Points on a hilly landscape, in no order, each with its height.
From any point a climber steps to the highest of the 2 points nearest to it. It stops when none of these is higher. Distance is the straight distance between rows; heights are no part of it.
(176): [ 97  86 131 139 101 143 119 149 114 150 106 156 111  92 178 104 151 161
 112  74 162 165 122 209]  height 15.7
(65): [174 117 152 131 137 141 109 119 157  94 172 194 146 101 139 181 177 134
  97 146 139 141  83 115]  height 7.7
(585): [ 90 123 101 136 109 108 125 137  74 160 122 123  87 126 176 146 123 146
 154  83 160 127 137 160]  height 56.8
(480): [119  92 112 131 126 125 101 136  72 167 115 164  77 127 148 126 167 151
 150  79 154  91 164 143]  height 53.1
(817): [143 168 156 126  93 123  97 109 152 142 129 183  99  78 116 148 140 126
 111 108 153  60 112 131]  height 55.3
(919): [164 136 145 142 121 136 129 128 191  85 127 185 146 163 115 161 156 113
 123 143 142 116  96  97]  height 8.4
(454): [151 103 128 143 155 103 127 132 108 172 107 176 133 125 142 111 190 133
 130 104 128  79 138 125]  height 50.0
(351): [174 151 113 134 152  82 171 131 151 133 157 109 159 151 165 127 152 109
 139 170 113 109 125  78]  height 56.3
(531): [165 126 176 121 134 118 151  84 178 130  88 136 166 155  88 167 114 101
 109 182 115 135 144 108]  height 11.8
(446): [124  75 113 125  61 129 100 156  83 139 119 147 116 137 156 148 123 171
 121 131 134 150 144 131]  height 46.7
(577): [145  63 114 169 140 156 105 184 110 125 119 130 139 161 176 100 134 134
 132 107 136 173 145 157]  height 14.3
(170): [ 66 124 126  64 102 121  87 165  73 183  70  38  89 160  92  91 127 176
 153  98 201 127 161 158]  height 28.0
(628): [ 61 119 113 105 113 152 185 125 111 102 151 114 160 126  81 117  94 123
 125 133 112 154  71 125]  height 42.4
(914): [156 109 143 156 145 182 150 140 174  77 107 132 133 145  96 184  96  69
 129 112 141 100 166 106]  height 39.4
(166): [ 77 154 118 146 134 153 173  84 168  86 111  90 113 134 100 146 105 116
 159 153 139 130 142  92]  height 39.9
(591): [138  98 102 129 178 126 133 146  75 138 163 146 113  76 149 105 182 144
 110  82 119 138 127 180]  height 52.6
(219): [131 135 115 135 137 131 146 135 124  70 149 120 118  54 107 176 134 141
  96 119 104 119 135 128]  height 65.7
(362): [145 125 107 107 113 128 115 161  55 125 174 130 117 146 155  88 102 152
 151  90 106 164  96 170]  height 36.6
(45): [121 119 122 128 153 162 163 118  95 114 168 129 153 133 108 138  92 113
 125 165  95 191  68 130]  height 40.2
(246): [152 134 121 116 116 109 118  99  98 177 133 148 102  22 174 123 133 144
 119 118 112 106 129 158]  height 19.1
(735): [100  68 130 126  69 178 121 146 125 125 142 144  94  90 134 132 118 165
 114 171 140 154 129 109]  height 48.4
(774): [152 138 122 161 223 110 131  91 129 116 122 122 161 149 145 145 170 123
 131 136  96 180 112 147]  height 5.7
(117): [ 45 145 127  93 157 117 143  93 161 151  71 100 145 184  89 121  91  87
 108 134 111 168 170 124]  height 47.9
(900): [ 97 121 117 100 119  96 122 176  63 159  97  78 108 142 127  88 126 170
 138  86 131 130 162 174]  height 30.5
(542): [189 162 118 164 187 183 145 140 147  51 161 114 115 147 113 121 112 103
 134 147 113 153 139 114]  height 26.8
(255): [108  92 139 129  94 110 101 134 106 127 120 110 141 158 127 134 136 173
 107 132 133 182 140 163]  height 49.7
(422): [ 57 157 125 109  78 119 121 114 114 161  57 117 110 105  77 157 110 141
 101 141 135  99 134 117]  height 22.2
(920): [125 112 124 100  80 154 115 131 102 150 134 148  98 106  98  53 126 155
 142 116 123 117  98 168]  height 33.4
(327): [140 123 122 152 133 109 129 123 115 105 136 116 151 159 124 160 137 120
 123  91 134 114 153 131]  height 59.2
(356): [190  98 136 135 135 163 128 164 156 104 147 140 130  79 129 124 106 104
 118 150  93 114 116 116]  height 28.9
(743): [ 76 105 123 112  74 137 106 145 109 152 171 108  74  77 137 115 128 170
 108 164 145 128 150 105]  height 51.8
(1033): [153 134 131 126 100 134 116 130 132 133 166 134  74  83 145  99 145 170
 119 171 121 126 149 120]  height 55.8
(400): [ 54 119 139 136 123 112 142 102 146 187  88  76 142 181 122 124  99 106
 137 144 156 149 143 138]  height 51.6
(289): [118 149 131 120  97 114 101 112 127 108 138 150 104  62 115 164 141 154
 105 100 120 105 119 146]  height 60.4
(546): [104  89 137 150 137 107 103 159 112 162  76 138 143 115 175 111 153 144
 123  73 126 129 147 177]  height 16.5
(471): [141 109 127 121 124 142 100 109 149 132 112 142 121 109 103 120 105 117
 147 155  91 114 107 111]  height 30.2
(854): [128 112 141 129 141 123  80 106 141 172  89 173 113 140 115  84 140 124
 162 121 105 106  99 143]  height 31.6
(6): [ 95 137 101 147 157 107 126 136 104 138 164 134  93 104 178 121 159 138
 133  89 133 144 115 160]  height 55.7
(805): [ 74 137 144 115  84 114  59 112 159 204 118  64 158 146 116  88 122 111
 117 154 170 104 114 107]  height 35.6
(312): [140 112 136 137  84 127 119  93 110 166 142  93 139 147 136 152  92 123
 155 159 148 111 137 103]  height 60.5
(1037): [207 148 115 149 136 126 141 137 122 129 167 158 107  64 204 138 159 139
 130 142 131 121 129 122]  height 64.8
(662): [126 157 129 124  72 122 137 117 141 177 113 124 119   4 171 115 111 143
 118 144 130  90 112 139]  height 20.0
(848): [153 155 172 124 116 108 128 112 190 157 148 141 145 102 142 141 117 104
 130 164 135  86  97 111]  height 41.0
(1034): [111 174 107 126 146 132 159 140 177  62 101 102 134 151 115 134  92  90
 113 111  97 137 188 101]  height 48.6
(430): [115 138 151 143 109 117 155 107 145 168 171 146 147  87 143 134 132 116
 106 132 148 110  80 144]  height 43.9
(439): [126 143 161 113 117  99  83 102 176 177 155 105 152 146 124 111 108  98
 134 163 130 101 107  87]  height 38.5
(112): [158 127 106 138 160 144 117 130  81  98 158 148 146 154 134 133 114 128
 129 111  95 184  85 154]  height 38.4
(7): [180 131 127 168 205 160 140 121 132  86 149 115 136 196 101 118 139  98
 132 127 124 157 174 126]  height 26.0
(562): [115 111 136 140 131 103 152 141 130 111 113 111 169 173 126 140 118 131
  78 149 108 200 151 143]  height 53.2
(49): [133 127 156 131 101 168 153 140 189  92 144 186 125 113 117 170 128 109
 131 169 153 104  82  70]  height 9.0
(421): [104 152 107 149 193 133 137  93 167  82 135 103 108 145 127 158 134 100
 160 126 123 134 140 103]  height 38.0
(646): [137 143 123 135 137 101 131 138 110 118  78 147 158 224 122 103 112 110
 147  83 111 106 177 103]  height 55.2
(22): [153 147 164 105 149 125 144  95 219 110 131 140 139 144 124 167 139  97
 159 210 153 108 114  59]  height 10.5
(505): [ 26 175 134  85 113 101  92 115 108 159 102  73 109 183  65 114 126 138
 121  95 179 126 130 145]  height 25.1
(759): [ 86 113 130 115 121  89  93 140  93 212  61 123 114  90 151 102 150 159
 116  98 137 111 144 174]  height 17.3
(394): [159 118 131 137 145 129 127 142 138  79 137 108 125 103 113 177 124 137
  78 167  98 157 171 112]  height 60.9
(945): [209 137 120 131 190 100 133 132 111 106 138 148 169 166 135 148 157 114
 125 149  88 124 141  81]  height 52.9
(793): [137 167 108 116 135 119 127 127 144  84  88 113 118 187 100  88 104 116
 149 106  92 109 183 102]  height 52.0
(1038): [135 107 125 142 135 124 136 101 123 158  98  75 158 178 130 117  83  98
 166 129 120 129 162 129]  height 55.6
(733): [ 71 136 144 116 111 104  56 112 145 185  78 128 128 161 114 102 126 115
 135 124 128 115 113 121]  height 33.3
(1044): [170  75 178 127 127 148 120 115 199 121 127 142 172 145 111 170 120  96
 110 189 140 141 125  94]  height 12.4
(652): [125 147  99 100 122  97 118 110 119  93 137 149 138 144 108  98 152 144
 144 116  83 121  82 118]  height 6.6
(341): [132 117 117 136 151 144 169 151 113  80 145 116 166 140 117 180 115 116
  63 167 103 200 139 109]  height 56.9
(871): [172  81 141 174 134 137 132 151 138 146 127 118 176 177 165  96 128 110
 135 125 133 142 143 139]  height 13.7
(623): [148 161 128 144 137 115 190 144 171 106  98 101 142 128 111 137 117  96
 114 134 123  88 177 108]  height 45.6
(441): [142  81 110 149 140 163 102 171  94 107 128 142 130 104 184 111 157 167
 114  83 143 194 129 200]  height 14.9
(613): [177 131 125 119 131  99  92 115 145 108 159 173 152 130 145 121 176 145
 133 123 104 114  90 111]  height 7.1
(702): [143 150 163 117 137 141 144  66 180 121 109 132 109 138  66 153 108 113
 143 196 122 105 142  85]  height 11.2
(528): [ 94 120 108 138  93 120 117 117 115 153 117  78 130 114 152 141 110 129
 158 109 151 102 133 134]  height 55.4
(478): [140 129 130 145  98 103 147 111 117 189 158 185 131  93 200 142 160 129
 102 111 171 111 107 140]  height 47.0
(482): [181 131 155 135 181  76 106 129 126 137 111 163 151 164 122 134 177 131
 131 124 106  76 172  83]  height 50.1
(172): [138 145 102 169 145 171 171 163 144  65 122 135 112 120 120 145 107  93
 128  98 123 110 131 135]  height 41.7
(60): [106 135 102 113 191  87 117 102 135 114 118 140 144 148 125 124 157 121
 138 130  74 150  96 114]  height 6.2
(346): [ 83 180 116 130  96 128 168 124 150 124 109  89 127 132  91 118 111 107
 129 126 147  76 143  99]  height 42.6
(264): [ 59 146 135  60 105 121  76 146  94 156  82  60 115 223  78  85  94 145
 150  87 185 145 156 142]  height 26.6
(729): [137 159 132 124 111  79  86 113  85 187 102 127 118  85 150 107 154 154
 125  99 122  82 149 145]  height 18.1
(966): [ 88 117 102 127 147 194 131 133 100  81 186 150  93  87 118 106 127 147
 144 109 121 170  69 156]  height 49.6
(1006): [173 132 131 126  80 158 130 145 129 141 169 178  82  64 185 120 111 146
 134 170 130 114 117  98]  height 59.7
(490): [184 153 114 150 142 133 191 145 131 113 167 137 134 105 166 150 146 121
 127 182 129 122 104  98]  height 60.2
(880): [161 149 184 102 151 144 131 130 212  75 168 161 142  97 140 190 122  98
 153 193 145 123  70  69]  height 9.8
(956): [102  90 137  62 116 113 122 171  59 160  83  73 101 159  97  96 133 212
 154  81 174 155 153 201]  height 29.3
(4): [168 135 148 139 125 124 136 111 132 117 160 121 137 149 121 189  91  93
 129 146 132 107 147  94]  height 55.5
(101): [ 50 168 123  88  80 124 132 120  95 131  77  81 107 129  57 128 106 156
 120 106 146 117 133 160]  height 23.5
(800): [151 161 145 138 112 104  97 121 152 146 177 189 111 106 178 131 159 118
 116  81 165  86 108 132]  height 50.8
(600): [202  80 158 150 138 133  97 133 150 125 132 125 173 153 143 140 136 122
 118 160 116 141 154 109]  height 13.1
(200): [116 147 126 129  85 108 153 114 128 163  91 114 121  66 119 148 122 145
 113 160 124  87 130 123]  height 21.0
(297): [ 57 119 116  86 132 135 168 114 119 128 109  88 143 162  73 114  90 108
 121 132 109 159 137 127]  height 45.1
(905): [108 124 136 105 105 115 141 167  87 153 108 117 105 114  86  69 117 155
  98 110 109 126 138 188]  height 31.8
(195): [104 118  90 121 155 102 150 123 102  94 135  83 175 204 123 133 155 134
 147  86 138 150 144 132]  height 64.6
(11): [110  77 106 105 164 152 116 128  92 122 149 140 107  87 113 115 150 150
 122 113 103 172  89 177]  height 52.4
(942): [125 151 101 136 179 105 177  92 101 102  86 134 173 219 118 147 139 103
 148  87 119 140 159 122]  height 59.5
(699): [219 130 132 150 166 187 141 184 160  71 157 128 136 114 142 145 100  95
 126 175 119 138 129  96]  height 27.8
(513): [115 149 125 156 131 203 169 139 129  85 194 153 109  93 117  92  97 123
 144 139 117 155  64 126]  height 46.9
(27): [142 131 102 117  94 146 125 124  93 139 189 148 103 101 155  66 120 137
 156 100 127 124  92 154]  height 35.0
(540): [115 161 118 165 120 164 142 140 156  85 171 144 101 104 135 111 114 109
 146  86 138 105  98 141]  height 44.0

For each start below, name the point where the climber stops.
(699): (219)
(848): (219)
(60): (312)
(22): (312)
(246): (312)
(900): (312)
(166): (195)
(172): (585)

Call two points neighbours if one is among the 2 nearest of the other. Go from one point of each pair to the other, from neighbour to neighbour, staying as high as possible. Name the lowest point that can't be avoided.
(1037) and (585): (454)
(219) and (195): (446)
(312) and (195): (4)
(585) and (312): (528)
